Points on a hilly landscape, in no order, each with its height.
A ball rolls from a point to whichever of its 2 nearest points has the largest drop for the distance, and stops where none of them is lower. Distance is the straight distance between rows; heights are no part of it.
tar height 2.46: [127 113 123 129 150 191 146 140 167 131 123 115 161 126 108 139  69 171
 177  58 101 103 150  99 148  96 127  82 146  67 122  78 176 146 129 113
  76  25  47 151  95 203  68 120 146 148 103 184  92 115 111 160 170 148
 119 154 106 132 156 137  92 115 119 139 123 186 160  95  97 113  84 103]
pemog height 2.48: [148 133 208 115 167 121 117  87 121 108 113  96 109 153 123 112 113  87
  50 130 157 185 161 177 142 104 145 145 124 152 189 137  37  88  36 125
 109 150 147 141 142 162 126 127  99 126 155  64 109 180  97 157  39  94
 143 124 156 188 156 148 107  95 122  96  60  95 134 132 105 174 220 123]
nisaf height 6.50: [208 141  98 128  89 115 137 104  74 108 116 167  86 109 142 140 155 138
 125  76 153 160  95 159 127 119 148 134 164 113  60 164 144 119 121  95
  94  78 135 155 152 102  81 128 106 126 114 152 119 140 145 126 112 142
 111 143 111 104 115 137  83 121 126 117  96 140  66 131 166  77 117 168]
lugam height 5.59: [101 105 101 124  80 140 204 168 123 122  69 136 144 175 112  55 147 139
 131 144 116  89 125 118 117 169  91 114 104 130 167  95 136 120 115 128
 139 146 143 187 139 103 157 114 170 134 136 124 108 137 114 119 165 121
 130 106 139 127  99 110 174 154 110  96 164 124 101 138 107 141 144 121]
Mon height 4.31: [119 111 125 117  98 153 137 116  98 126  82 130 143 181 163  82 136 109
 105 180 140 141 140 163 116 116 133 155 111 109 171 133 121 104  64 120
 186 179 189 134 130 119 154 151 136 120 101  85  94 143 116 116 109 130
 128  91 125 154 121 108 162 141 124 119 104 122 157 157 135 168 138  72]
muto height 7.28: [ 71 171 167  94  85  83 129 138 153  92 161 154 130  96 104 193 184 142
 149 127 117 156  96 120 114 183 131 157 125 190  60 150 196 136 173 142
 112 158 131 101 185  58 113 120 137 152 171 155 153 114 151 170 118 166
 139 120 140 125 106 154 133 149 152 135 145 138 104 100 129  99 118 172]
fopu height 4.65: [105 102 114 139 118 182 133 115 151 124  99 114 164 184 169 104  88 122
 125 174 118 136 137 160 125  87 100 151 103  90 164 133 121 103  72 159
 223 141 184  97 107 133 159 147 152  88 115  92  89  99 124 146 121 133
 125  85 124 159 144 108 184 154 127 140 118 139 180 130 112 170 123  94]
Zos height 3.97: [109 136 196  81 150  95 141 126 112 128 169 146  85 172 111 115 123 131
  84 105 196 174 143 160 148 120 129 108 106 163 194  92  79 120 103 114
 123 104 129 146 120 164  99 117 104 149 188  90 120 135  87 131  77  48
 156 144 133 147 128 145 103 130  96 105  96 122 104 106  62 130 175 155]
gateb height 4.72: [111 123 150  69  93 157 161 134 111 113  79 139 156 173 121  64 165  94
 108 142 115 137 137 147 138 160 155 149  90 151 190 139 146 120  79  69
 101 143 131 199 144  90 145 124 112 164 119  95  95 167 110 113 101 148
 149 123 128 157 117 137 166 130 142  96 122 153 125  94 154 178 132  79]
vofus height 7.34: [142 149 139 138 152  95 107 146 110 123 145 132  83 145 173 138  90 153
 112  54 169 128 145 143 131  36 113 124 153 112 111 194  81 109 122 135
 135  85 157 123 129 118 104 115 135 134 129 154  85 129 139 154 120 154
 109 114 123  81 197 122  87 108 114 135 102 101 145 129  97  82 119 177]
fuza height 4.88: [169 147 116 161 162 180 122 114 164 147 127  98 138  89 119 162 117 136
 149 104 106  87 126 111 133 143 147 120 124 132 120 138 114 166 180 138
 125  69  67 128 103 130 132 142 123 120 122 174 148 126 164 109 127 153
 125 153 131  94 136 110  88 103 132 157 136 149 159 108 175 127 104 141]
rase height 3.94: [123 112 101 166 139 117 125 148 158 127 135  62 158  97 110 145 112 128
 151 117  76 147 116  41 121 193  97 110 131 129 151 118 115 173 144 131
 133 120 104 135  88 141 149 124 121  92 136 134 169  82 157 133 169 129
 116 127 113 138  49 113 165 130 137 165 158 161  98 120 136 138 108 112]
Fipur height 3.98: [ 70 119 128 101 116 175 148 164 159 199  79 174 185 131 102  99 161 172
 152 146 145  75 166 148 147 135 131 134 104 140 104  85 168 108 156 103
 116 121 107 149 159 105 117 133 152 164 134 135 100 142  95 105 176 103
 151 160 179 115 157 132 135 160  96 109 169 150 163 127 150 144  97 124]
lam height 7.89: [133 167 155 160 173 146 131 132 154 115 185 136 114 110 130 211  83 160
 151  23 141 144 131 114 162  84 135 131 157  95  87 135 154 142 180 132
 122  37 124 110 106 140  73 108  91 127 146 161  97  89 161 138 168 133
  97 165 105  81 171 103  53 113 144 170 111 142 144 124  80 126  82 191]
sis height 6.05: [199 129 103 151  84 147 104 105  74 124 118 183  86 124 153 105 136 144
 114 109 185 111 105 172  78  86 152 138 172 109 103 163 113 108 121 121
 129 102 132 153 135 123 125 169 114 134 103 143 141 168 127  93 118 154
 136 106  88 106 157 135 107 111 132  69 102 107  90 144 166  94 138 151]
Gosa height 6.47: [106 138 108 121 132  90 140 160 104 112 100 133 133 108 121 138 195 167
 167 177 125 120 167 118 131 109 104 121 147 168  88 130 149 140 170 157
 117 210 128 109 177  99 125 124 154 164  88 164 137 169  64 123 155 144
 102  86 135 102 110 127 168 123 120 142 165  61 138 148 135 117 137  96]
gedu height 6.03: [103 130 110  80 123 149 100 108 134 129 119 155 152  66  81 106 168 130
 125 188 120 121 142 145 116 145 145 134 158 177 104 152 179 160 144 133
  92 190  66  78 179  78 139 167 150 178 144 114 164 182 105  54 115 157
 164 123 151 164 147 178 124 119 152 103 155 132 145 104 195 198 133  99]
Navof height 5.95: [111  86 157 135  89  94 193 141 118  79  95 106 101 161 123  73 159 114
 103 176  87 102 114 126 120 157 123 128  99 123 165  94 136 114 101 105
 123 193 159 170 144 107 146 108 168 122 141 107 143 149 119 153 118 112
 122 110 138 139  95 109 136 132  96  96 122 108  97 143  80 141 156 101]
Pabu height 0.75: [140  94 164 129 153 140 136 102 152 118 132  54 105 126  90 127  85  89
 121 166  76 139 152 150 163 122 136 118 123  59 168  99 103 127  90 117
 127 142 168 112  68 219 114 134 141  85 108 100 162 134 112 182  53 115
  99 125 148 161 125 134  75 129  96 125 117 132 176 100 111 136 168 113]
muson height 4.42: [ 82 134 105 142 162 175 140 164 177 157 119 115 189 108 135 104 117 145
 133 114  94  74 132  71 159 184 110 124  85 182 160 104  98 148 134 124
 120 110  57 149 109  86 158  96 114 145 167 139 116 103 153 118 158 126
 156 151 155 134 116 141 193 138 154 155 165 116 134  99 151 160 143 118]
Geseg height 5.88: [140 131 148  77 158  87  82 128 107 147 189 133 114  88  83 184 166 126
 144 140 129 204 121 110 137 186 156 129 140 150 114 106 155 173 146 111
  82 167  94 106 125 173  89 145  66 138 129 126 171 137 113 147 130  87
 105 174  95 136  78 105 127 128 153 149 123 123  65 132 152 107 106 119]
Sov height 6.56: [128 106 141 143  69 125 156 115  96  54 145 101  65 172 156 115 131  75
 119 121 118 142  61 157  98 142  94 156 113 119 123 148 129  92  62 123
 165 141 176 138 153 109 176  80 134  90 172 102 151 115 153 188 102 141
 158 111  99 146 148 146 127 142 130  79  83 113  61 119  68 126 129 159]
goso height 4.92: [146  86 120  95 138 150  76  95  63 123 153 125 134 155 162 123 130 113
  85 142 161 161 121 199 132  62 124 113 121 110 107 167 143 127  43  94
 121 186 174  86 177 162  62 148 100 168 134 101 109 136 108 162 112  81
 149 155 116 179 141 156  96 168 134  55  70 130 108 138 140 116 169 128]
nadi height 6.71: [116 122  72 160 119 143 124 121 115 104 111 111 132  85 151 102 170 133
 109 190  87 114 162 104  96 134 132 170 179 169 116 191 117 115 107 154
 135 206 109 124 180  66 205 110 145 152 126 148 128 170 113  88 133 174
 158  65 132 139 141 163 194  91 141 115 140  80 119 125 129 176 139  80]
tisa height 3.44: [141 163 155 164 122 103 162 156 156 127 177  99  80 156 155  98  74 132
  86  86 145 101 127  94 122 112  94 122 101 133 164 130  37 109 139 157
 176  87 141 161  76 160 156  83 134 103 179 141 138 122 147 131 124  84
 141 106 130 110 147 116 137 113 134 134 159  94 128 120  61 108 163 176]
paz height 5.51: [ 85 129 151 102 167  76 138 137 132  99 137 125 131 111 164 121 155 126
 109 124 136 152 142 102 144 142 113 134  98 200 164 139 103 124 130 108
 135 158 100 112 145  94 152  97 119 155 181 119 117 133  93 160 103 122
 154 118 150 166 139 161 162 111 132 154  99 104 124 112  95 144 152 109]
vazu height 5.33: [127  92 133  87 113 134  59  99  78 123 157 169 121 122 142 133 167 134
  93 186 177 129 122 188 106  63 135 102 159 133  78 144 178 120 117 116
 116 196 155  50 180 131  74 166 107 172 131 104 142 165 100 107 132  87
 163 133  96 161 153 168 103 155 143  53 108 107 122 144 145 135 147 127]
Robor height 3.48: [107 119  78 148  91  95 150 137 149  91 123 117 113 121 121 146  97 150
 167  94  98 116 102  87 117 120  84  87 152  84  96  91 162 131 158 132
 126 100 158 115 104 168 104 130 148  87 124 139 144  68 124 162 175 122
 107 112  92 124  89 106 108 131 121 137 151 166  95 148  89 100 102 154]
ruger height 5.39: [151 118 141 140 171 177 114 116 156 176 133  93 167  96  85 166 107 123
 167 103  85 123 120  99 142 176 160 115 132 102 136 102 154 172 139 107
  93  56  55 151  98 161 112 138 109 110  83 151 157  95 166 116 134 150
 110 173 115  86  97 119  97 114 110 147 124 186 128  99 177 116  76 115]
tuk height 4.61: [104 129 148 109 109  88 126 142 122 132 163 146  82 163 120 127 117 130
 125 119 178 165 113 157 135 125 125 125 112 123 148  99 123 123 131 113
 136 102 161 127 113 166  89 138 103 117 168 103 121 119 108 134 108  69
 129 154 129 130 110 121 104 146  98 120 124 132  94 134  67 100 135 165]
Feto height 7.61: [132 158 136 158 172 184  89 111 176 118 160 142 162 144 162 201  59 168
 144  66 147 126 130 135 160  49 134 136 125  94 109 167 138 136 143 169
 149  54 148  89 113 107  98 138 106 120 129 130  85  80 162 125 151 158
 116 149 105  95 177  79  97 148 161 174 111 155 178 110 107 144  91 170]
Rokud height 0.23: [138 108 100 142 138 200 134 125 150 145 106 127 163 122  78 165 121 166
 195 114 103  92 133 130 134 124 145  85 152  74  77  68 214 127 188 125
 102  79  68 133 141 186 105 135 132 120  95 201 111 113 131 132 198 148
 123 169 142 108 141 115  88 126 106 114 143 167 164 124 127 117  71 119]
des height 5.16: [130 105 109 140  99 132 198 189 131 130  82  89 143 143 110  54 139 129
 119 111  80 103 126  81 128 208  86 100 109 150 189 106 111 128 103 112
  95 140 105 226 126  98 182  90 151 123 141 139 108 143 147 133 161 136
 136 129 160 144  77 126 196 139 139 120 172 117 101 130 121 160 157 100]
naba height 6.16: [ 85 115 137  80 179 111 135 132 119 133 109 137 147 120 134 113 161 156
 141 183 160 117 198 126 144  96 128 113 126 167 135 114 149 120 150 148
 141 208 139  80 171  95 122 141 156 157  91 112 124 159  65 117 137 112
 126  83 151 144 136 140 161 127 122 137 129  98 181 165 135 157 159  86]
Gesub height 3.76: [168 140 128 162 117  93 106 117 128 151 137 126  88 121 132 133 135  88
 106 170 141 110 102 147  82 135 143 145 135 123 113 130 102 125 169 156
 153 156 154 111  97 144 144 155 131  84 129 126 153 144 156  96  98 133
 132 133 134  92 118 118 117 114 123 145 143 101 131 183 149 110 143 151]
mak height 2.05: [104 112  88 125 165 165 149 155 174 125 123 101 161  99 116 129  94 183
 168  81  92  67 164  76 157 123  87  68 119 116 131  87 138 156 152 132
 107  94  59 136  87 181 103 113 157 133 129 166 118 114 113 172 161 125
 132 128 136 125 147 127 117 119 136 124 169 143 163  95 107 130 120 129]
sedel height 5.89: [ 83 114 118 117 106  96 149 141 119  92 112 130 113 155 173 108 143 135
 134 105 148 144 127 132 134 112  96 136 102 156 144 152 130 124 111 116
 162 141 151 126 158  84 130 106 125 138 158 127  96 119 101 163 138 128
 133 100 137 130 124 137 155 133 115 126 119 107 113 103  99 117 115 128]
memar height 5.53: [127 126 171  91 180  67  94 145 139 160 179 101 105 114  95 160 118 108
 137 146 119 190 135  90 148 179 142 127 124 144 155  99 108 176 138 121
 112 163 137 118  97 184  99 132  94 101 122 105 154 131 113 152 105  80
  90 155 123 144  80 106 140 115 123 182 128 114 115 155 121 108 141 108]
Zus height 6.94: [133 151 127 120 174  91 116 142 102 129 144 159 107 107 163 134 133 181
 109  75 193 104 172 131 130  55 126 105 159 137 120 161  89 116 171 145
 111 102  88 119 124 139 109 126 139 155 127 155 115 178  88 147 133 129
 120  99 132  89 203 136 101  89 122 113 124  86 147 112  99  94 135 143]
buki height 6.27: [123  82 153 136  76 119 179 124  81  53 136  96  76 161 140  89 148 103
  92 160 106 105  93 134 105 144  97 130 121 123 153 102 127 117  84 103
 151 174 141 171 150 138 149  93 136 120 161 106 172 151 120 169 125 104
 152 103  71 153 137 133 125 129 111  57  95  93  75 129  51 146 167 122]
vabim height 1.80: [123 109 141 124 150 128 128 132 167 117 143  64 110 142  80 128  75 105
 147 162  61  89 144 122 141 111 110  60 129  55 142  63 144 123 147 166
 161 148 160  72  68 235 124 125 169  69  92 123 170 105 127 180 102 113
 114 130 136 132 135 122  84 130 106 125 163 144 210 149  86 121 144 138]
vameb height 6.84: [153 147 144 130  99  81 103 111 124 146 116 161 121 117 123 167 157 102
 143 116 142 164  96 138 126 145 166 155 131 128  86 155 147 133 152 117
 105 110 147 131 151  88  97 143 106 123 115 115 108 126 157 114 118 138
  99 160 139 101 103 122 113 127 116 162 113 157  98 146 168  88  92 149]
Pip height 6.26: [ 92 137  90 133  84  95 138 141 106 112 117 159 109 142 147 132 185 158
 135 149 160 118 126 136 103 106 107 145 142 144  90 137 141 115 156 149
 155 165 159 116 163  89 127 123 144 138 135 142 126 122 107 121 164 137
 129  88 110 102 119 132 151 144 109 112 144  86 100 138 106  93 113 150]
Gir height 1.81: [ 52  95 103  87  85 148 147 170 152 147 121 163 185 170  99 101 101 169
 179 111 139 129 131 116 153 125  99  98 106 100 139  62 198 102 116  94
 104  75 117 162 143 175  94 132 121 141 125 118 111  93  98 138 207  94
 147 152 110 147  94 139 155 156 124  88 151 198 101 111  86 131  83 115]
gefi height 5.10: [ 90 109 149  65 142 107 142 133 112 121 120 144 134 129 121 108 189 135
 101 168 137 144 147 116 136 161 147 130  99 184 160 106 147 128 121  91
  98 186  95 157 149 110 110 127 125 169 161 106 134 151  94 119 114 109
 158 139 123 166 102 137 142 131 116 123 111 131  98 109 124 158 150 107]
vab height 5.12: [ 80 127 209  73 135  53 107 147 149 174 153 156 105 143  82 141 140 111
 144 155 126 163 121 134 143 159 161 140  88 144 145  81 156 125 138  99
  86 154 148 131 139 158  81 133 102 133 135 103 129 117 108 142 114  73
 100 164 139 121 101 114 124 138  86 138 128 138  92 132  95  77 111 140]
biper height 4.66: [144 138  60 150  91 198 144 131 112 157 120 181  97 103 102 136 154 180
 145 155 140  54  99 158  81 137 131 142 186 124  48 112 163  72 175 172
 108 149  98 144 152 138 162 132 165 132 130 191 182 120 142 110 157 141
 166 120 129  88 153 126 102 132 127  43 173  91  84 127 134 101 123 174]
Niruz height 5.01: [128 156 155 107  80 183 183 136 120 159  75 145 163 200 115  56 130  80
 145 123 142 121 113 153 110 153 131 138  80 144 199 131 125 111 106  96
 128  93 157 205 107 102 195 120 121 130 103 119  72 157 133  78 115 147
 130 136 115 134 122 104 176 156 157 102 144 158 152 110 180 151 129 120]
Fab height 6.36: [ 86 136 101 107  95 118 130 121 110 107 115 164 137  93 122 110 198 137
 105 182 141 140 147 120 109 136 122 156 173 193  89 163 138 137 116 143
 111 204  91 118 192  54 148 127 154 186 155 127 135 167  97  60 130 157
 161  89 114 162 138 176 165 113 146 113 144  96 108 123 154 169 143  86]
fas height 2.65: [118 115 102 134 121 121 124 129 161 113 158 108  98 136  84 151  71 124
 160 136 104 127  93 134 119 123 118  85 144  59 104  65 161 119 152 131
 140  96 164  82  74 224 109 149 127  60 135 117 157  78 145 149 112  99
 127 160 107 137 107 117  72 135 126 116 152 186 126 143  89 103 130 164]
Rogi height 3.16: [147 142 114 162 105  81 161 135 150 102 127  58 130  75 107 175 128 108
 147 101  41 177 114  34 138 181  95 102 154 110 103 105 132 159 179 135
 128 117 141 123 109 127 141  92 146  76  99 152 178  85 185 139 156 144
  67 107  86 119  58 115 139 120 142 194 143 164  93 139 156  88  98 133]
rata height 3.24: [144 162 194  97 153 127 125 103 123 131 140 142 100 166 125  97 119 101
  55 115 195 154 145 171 119 123 138 133 112 172 201 126  48  95  93 139
 145 110 119 158 113 149 143 128 112 145 186  90 121 170 102 103  68  87
 187 125 130 171 150 138 127 118 138  97  99 121 135 116  89 164 203 142]
Muzir height 5.49: [191 149  82 166  61 173 145 123  84 133 122 170  86 114 126 100 162 154
 112 118 173  83 107 154  76 142 143 149 171 148  98 141 112 105 142 142
 104 121  83 191 143 123 145 144 141 154 131 177 170 159 136  85 137 159
 167 102 107 109 137 146 121 120 131  50 146  88  73 134 171  99 140 144]
zugi height 7.33: [121 170 172 167 166 171  99 111 184 165 152 166 171 178 143 149  78 162
 108  95 178  99 137 153 168  50 153 139 101 108 135 134  81 115 149 151
 146  37 125 122 108 120 102 141 120 143 147 117  86 136 126  92 137 123
 116 158 131 110 199  72 113 134 146 163 141 145 188 110 128 152 110 139]
mel height 3.41: [ 67 116  77 111 185 186 134 141 170 145 124 138 222 107 137 128 111 184
 159 114 114  88 162  83 178 127 103 107 111 142 148  87 145 173 144 137
 123 104  49 111 106 137 112 121 131 154 129 131 101 101 107 141 167 130
 136 119 135 123 131 139 181 132 150 153 146 138 171  95 136 164 109 107]
fup height 6.55: [126 146 155  94 191  79 113 132  95 132 161 162 109 105 128 140 165 171
 126 122 207 127 182 142 135  83 127  92 143 171 116 103 120 116 192 142
 102 145  83  86 142 145 107 135 133 165 134 128 153 175  53 135 127  83
 139 122 143 120 171 149 115 113 131 105 127  87 141 147 107 112 159 137]
rozuz height 3.18: [202  98  89 152 122 116 123  94  78  84 106  72  92  98 160 133 136  98
 111 116  87 144 114 127 112 113 130 142 157  98  80 189 102 138  70 100
 143 148 161 131 147 107 155 106 137  96  87 148 137 134 161 169  96 171
 115 111 116 124 132 139 111 124 133 129  82 116 106 138 173  83 132 127]
Podez height 3.10: [183 107 109 141 125 110 103 114  80 145  99 115 151 133 144 141 116  98
 135 176  90 174 120 118  96 155 158 128 139  68 136 132 154 154  82 148
 129 166 177 131 105 122 116 123 146 109  54 109 114  74 164 115 121 181
  54 113 139 125  75  95 153 147  91 207 104 130 154 165 152 126  91  57]
buf height 1.55: [151 185 133 158 160  92 133 133 146 119 203 121  93  95 181 146  96 122
  84  59 157 138 117  89 149 125 124 140 127 160 135 176  36 122 152 143
 153  71 111 127  85 134 146  81  97 129 179 153 128 113 146 141 101 127
 142 124 125 123 160 148 110  96 176 162 131  97 140  95 108 113 149 149]
Ribi height 7.07: [ 91 157 146  86  96  73  95 138 121 147 153 183 141 119 132 166 164 126
 129 103 175 195 107 138 129 151 143 158 119 172  91 159 158 125 130 115
 116 127 149 123 177  60 110 134  92 165 166 109 116 109 146 123 138 131
 133 154 130 132 113 146 134 157 137 146 114 163  78 116 144 101  82 159]
Dapid height 4.57: [120  96 110 157 122 111 161 152 136  92 118  70 143 115 134 103 126 109
 131 127  61 151 126  61 139 189 100 127 111 134 185 126 112 145  97 104
 128 137 111 168 109 120 175  99 126 108 139 117 129 115 139 156 152 136
 126 103 128 174  66 127 189 118 139 149 138 141  97 108  93 169 119  76]
lir height 6.77: [170 136 102 140  53 126 170 102  72  56 111 136  99 158 163 105 179  87
 118 120 122 152  72 142  96 145 126 151 142 130 103 177 144 107  65 119
 145 137 167 165 172  74 176  79 134  96 135 122 133 124 161 158 125 161
 140 107 109 135 101 147 162 134 153  94  98 117  53 128 125 114 144 146]
ver height 5.70: [121 108 113  84 137 148  72 100 109 136 142 167 140  92 118 117 145 142
 111 189 181 117 159 164 111  81 133 124 176 162 112 160 151 141 140 146
 128 186 100  39 172 122 133 191 139 156 126 101 161 177  93  69 131 117
 166 107 119 159 174 165 121 118 158  84 132 110 154 125 168 178 136 108]
Mar height 4.44: [161 108 143 177 128 132 183 169 155 122 118  65 104 144 127  61  77 117
  95 108  94  88 129  85 115 168  77 104 103 121 196 118  50 113 113 125
 156 112 135 192  73 162 194  97 158  94 148 144 140 142 144 141 134  88
 137 123 139 145 129 107 145 121 147 128 156 117 124 137  93 141 186 143]
Bomab height 1.97: [152 127  98 147 150 198 108 113 132 157 101 139 170 131  98 176 149 146
 189 144 107  94 137 145 130 123 148 117 166  94  99  93 203 156 185 162
 116 112  83  96 159 140 120 162 145 137  67 179 132 123 127 104 182 163
 101 148 143  93 138  98 106 133  97 141 130 152 204 149 165 140  61  96]
vul height 4.43: [154 103 108  85 142 114  74 104  55 143 108 153 157 135 154 122 133 119
 118 134 166 163 151 176 139  90 144 113 132 113  98 171 141 144  67  96
  97 175 156 105 174 133  59 155 131 184  73 110  91 142 103 130 122 117
  95 147 145 161 137 138 105 154 124 118  81 146 138 150 188 121 127  80]
ronu height 4.58: [116 105  62 139 109 187 119 103 151 128 110 133 174 155 160 137 103 146
 155 171 120 145 113 145 118 109 109 147 133  80 144 126 149 147  93 169
 211 129 180  75 120 126 160 161 140  73 121 104 121  61 151 111 141 144
 130  94 102 136 101  99 170 162 131 148 122 164 151 142 151 161  92 115]
gusef height 3.19: [113 175 162 130 175 107  97 127 164 129 191 106 134  84 126 194  81 104
 133  75 124 148 100  91 168 139 141 144 110 153 120 157  86 158 159 126
 130  67 119  95  93 122 115 115  69 123 147 132 123 101 154 154  94 122
 122 166 127 108 140 145  95 115 161 191 118 139 147  91 135 112 125 162]
mebug height 3.12: [ 63 132 123 131 105 186 161 161 167 175 120 177 177 175 128 112 111 172
 164  92 159  97 135 122 157 111 106 134  86 114 123  80 152 113 151 108
 153  54 119 159 125 117 128 127 117 149 152 126  97  95 134 106 205 107
 145 155 128 112 145 113 144 165 125 115 168 165 138 120 109 146  73 156]
Mone height 2.28: [146  88 153 122 106  99 145 128 116 116  94 115 140 141 109 117  79  78
 148 134  57 154  98 111 130 153 144 129 122  64 152 124 153 131  58 119
  91 116 165 163  93 125 107 108 149 120  44 105 116  53 158 167 106 171
  55 121 135 125  92 122 139 142  74 181 107 163 124 116 124  96  91  78]
dozi height 4.79: [ 97 125 164 108 202 112 119 149 154 195 143 116 169  90  89 137 112 116
 144 116  87 121 141  83 166 182 154 128  95 134 161 101 121 151 127  97
  70  96  52 160  94 160 109 124 105 145  96 124 136 119 133 146 127 122
 110 172 143 108 105 138 132 104 130 167 136 141 127 101 155 118 113 102]
luri height 4.12: [111 109  54 131 100 142 134 123 147  95 127 145 145 131 149 160 104 168
 185 112 123 141 101 125 118 103  97 122 143  78  95 120 189 124 135 156
 177 108 178  84 129 122 119 147 126  78 130 118 121  47 144 137 175 149
 133 109  95 116  93 109 130 156 136 134 131 156 110 131  96 124  93 171]
zilo height 1.67: [162 111 179 117 170 125 111  92 126 130 129  76  92 121 106 122 118  88
  71 166 117 148 157 157 146 134 172 134 128 114 171 116  84 126  82 103
  99 177 159 130  89 189 110 152 107 108 126  90 150 174 107 149  36  97
 129 133 147 176 116 134  79 104 112 115  95 100 155 132 128 164 202 113]
kemil height 4.30: [175 153 133 167 144 135 115 127 155 138 129  87 112 101 122 148 118  93
 123 141  80  73 111 116 114 130 143 129 116 125 106 151 104 142 198 167
 155 122 134 100  97 126 158 140 134  90 108 165 162 135 178 100 115 152
 112 129 138  80 135 104 102 106 127 173 153 121 180 150 165 111 126 149]
Gire height 7.04: [108 179 166 149 126 127  97 127 176 162 135 154 152 137 149 122  97 113
 110 132 168  88 129 137 140  97 149 154  83 162 131 160  84 112 170 143
 153  76 130 105 116  73 136 153 113 145 161 100 122 128 143  63 126 123
 144 149 160 122 178 125 127 135 139 153 156 138 178 125 143 144 131 141]
tavun height 5.87: [ 55 151 147  82 187 107 139 143 166 123 130 148 155 100 145 120 155 147
 131 148 143  94 174 100 143 106 112 122  96 206 138 124 130 121 175 140
 139 179 101  70 152  73 151 115 148 173 157 115 128 137  76 126 120 119
 155  89 162 150 171 159 163 111 131 144 133 111 175 122 110 157 162 130]
nube height 2.50: [190 106 135 176 146 123 106 101 104 132 126  62 110 137 150 116 103  97
  76 171 103 170 149 137 112 137 148 143 134  99 182 136  67 129  66 121
 156 165 162 150  81 178 152 137 115  75 110 107 125 167 144 136  70 127
 117 111 140 155 102 113 135 107 132 138  98  88 147 174 117 158 177  82]
feror height 4.02: [ 76 154 166 110 209 103  80 129 160 172 178 134 192  84 111 203  90 107
 152  75 103 160 102  94 184 151 146 157  95 136 131 143 132 158 118 110
  85  59  68 107 110 126 111 125  54 133 100 127 118  90 155 154 129 137
 112 176 106  93 125 152 124 102 155 184  97 150 120  86 152  99 100 132]
vap height 7.00: [162 130  73 163  66 155 164 126 113  87 102 126 113 131 153  87 168 117
 118 149  99 104 106 118  92 147 126 163 143 135 128 167 117 107 108 150
 161 145 135 167 150  78 207 105 148 110 120 153 125 137 147 111 138 176
 150  75 116 116 105 140 188 105 138 105 143 101  98 124 127 135 138 128]
fanu height 6.73: [144 191 171 166  90 107 128 134 137 176 139 180  92 157 127 114 133 100
 112 105 181 105 107 175 104 133 153 150  99 130 122 139  96  93 173 131
 139  75 134 148 108  99 135 145 115 147 160 104 119 131 147  58 119 118
 148 152 163  99 160 124  97 137  98 118 148 145 127 135 125 107 127 175]
gureb height 6.24: [122 138 136  91 169  85  80 128  92 132 180 151 115 107 132 177 167 152
 138 142 202 180 148 140 126 126 117 112 149 170 114 113 141 148 168 139
 122 172 109  66 146 148 104 150  99 151 152 124 153 158  75 129 131  82
 137 153 112 141 123 125 127 140 155 141 121  95 123 152 126 130 141 127]
Fefi height 2.27: [171 107 105 142 102  79 170 103 119  74 119  72  91  93 132 148 122  94
 127  97  58 186 108  82 156 162 115 123 153  92 102 144 129 146 105 103
 120 118 168 141 120 123 135  74 144  76 103 139 153 101 178 170 113 143
  78 117 107 129  84 130 116 124 131 168 106 151  70 124 163  69 111 128]
Rup height 6.40: [174 159 150 144  66 134 106 106 102 146 124 190  80 160 139  84 119  93
  97 126 191 119  96 194  65 106 157 153 138 120 139 152  96  84 114 136
 151 106 143 139 113 120 150 178 121 131 140 100 127 158 140  52  87 149
 170 121 115 125 165 145 104 126 135  72 128 123 113 144 158 119 146 165]
Vevab height 3.91: [152 146  93 155  91 154 135 109 127 141  86 177 125 106  87 143 180 149
 156 151 129  61 114 171  97 122 152 143 162 124  37 117 189 103 211 155
  93 127 102 120 168 107 142 154 168 136 108 175 151 150 141  90 154 165
 119 138 164  83 152 128  93 111 114  87 175 131 125 143 166 104 113 162]
Budot height 3.85: [151  98  99 142 122 135 110 103  68  99  92  93 127 161 174 100 125  91
 117 140 122 144 125 167 110  98 118 155 121 107 118 184 109 116  30 113
 160 185 187 126 180 102 146 123 137 129 105 105 101 139 128 169 115 153
 125 110 141 148 152 130 155 133 131  93  74 110 117 153 133 120 148  97]
magit height 5.11: [102 108 154 171 144 152 155 178 194 129 103  83 152 140 128  76  63 118
 120 101  62  52 124  65 148 157  84  88  63 152 175 101  82 123 120 126
 141 110 115 158  80 104 160  91 146 113 149 135 124  98 154 145 162  89
 139 138 173 138 120 110 168 148 143 151 176 128 137 110 106 151 158 143]
kogi height 7.69: [153 163 162 142 155 124 134 140 136 119 167 141  65 125 128 164  88 145
 128  44 153 143 127 150 158  66 135 135 153 102  98 159 103 110 147 111
 115  30 144 126 106 147  86 108 114 135 142 156  89 129 140 143  99 125
 106 147 119  88 191 129  34 116 119 142 111 137 140 100 107  98 110 192]
Vaso height 3.74: [173 116 106 114 130 116  64  99  71 167 102 145 161 125 141 165 135 112
 146 155 140 173 135 142 121 132 165 130 159 101 109 154 159 167 100 138
 105 165 152 108 142 123  85 152 136 143  52 122 113 110 141 104 139 155
  64 140 130 126 105  97 126 148 106 185  89 136 167 175 200 126  78  57]
rugu height 3.07: [107 136  89 134 125 171 126 128 157 157  86 155 167 114 113 139 154 155
 170 159 115  66 146 139 135 107 137 136 134 127  81 123 175 138 193 155
 126 127 113 106 162  96 130 158 157 152  96 158 110 140 114  95 171 161
 116 121 154  93 159 120 131 121 105 131 170 139 181 130 163 134  95 125]
Met height 3.17: [185 116 121 183 130 103  93 105 104 139 145  81  87 120 135 130 149  88
  82 195 102 158 123 127  75 170 147 140 151 119 152 124  91 140 122 134
 142 217 147 128  88 160 163 144 122  74 128 121 168 153 164  92  76 129
 137 135 128 132  74 106 137 111 142 142 130  81 123 196 156 157 155 106]

For each start below, name the point where the ball stops.
zugi: Rokud
gureb: Pabu
ver: Fefi
lir: Fefi
Ribi: Rokud
fuza: Pabu
ronu: Pabu

Call two points neighbours if one is among the 2 nearest of the other. Go from one point of each pair to the other, from neighbour to neighbour, staying as low as possible. Name the highest point that can't be avoided.
Gir and Fefi: ruger
Pabu and Fefi: fopu
buf and Rokud: magit
gateb and mak: lugam
mak and Gir: Fipur
Rokud and mak: tar
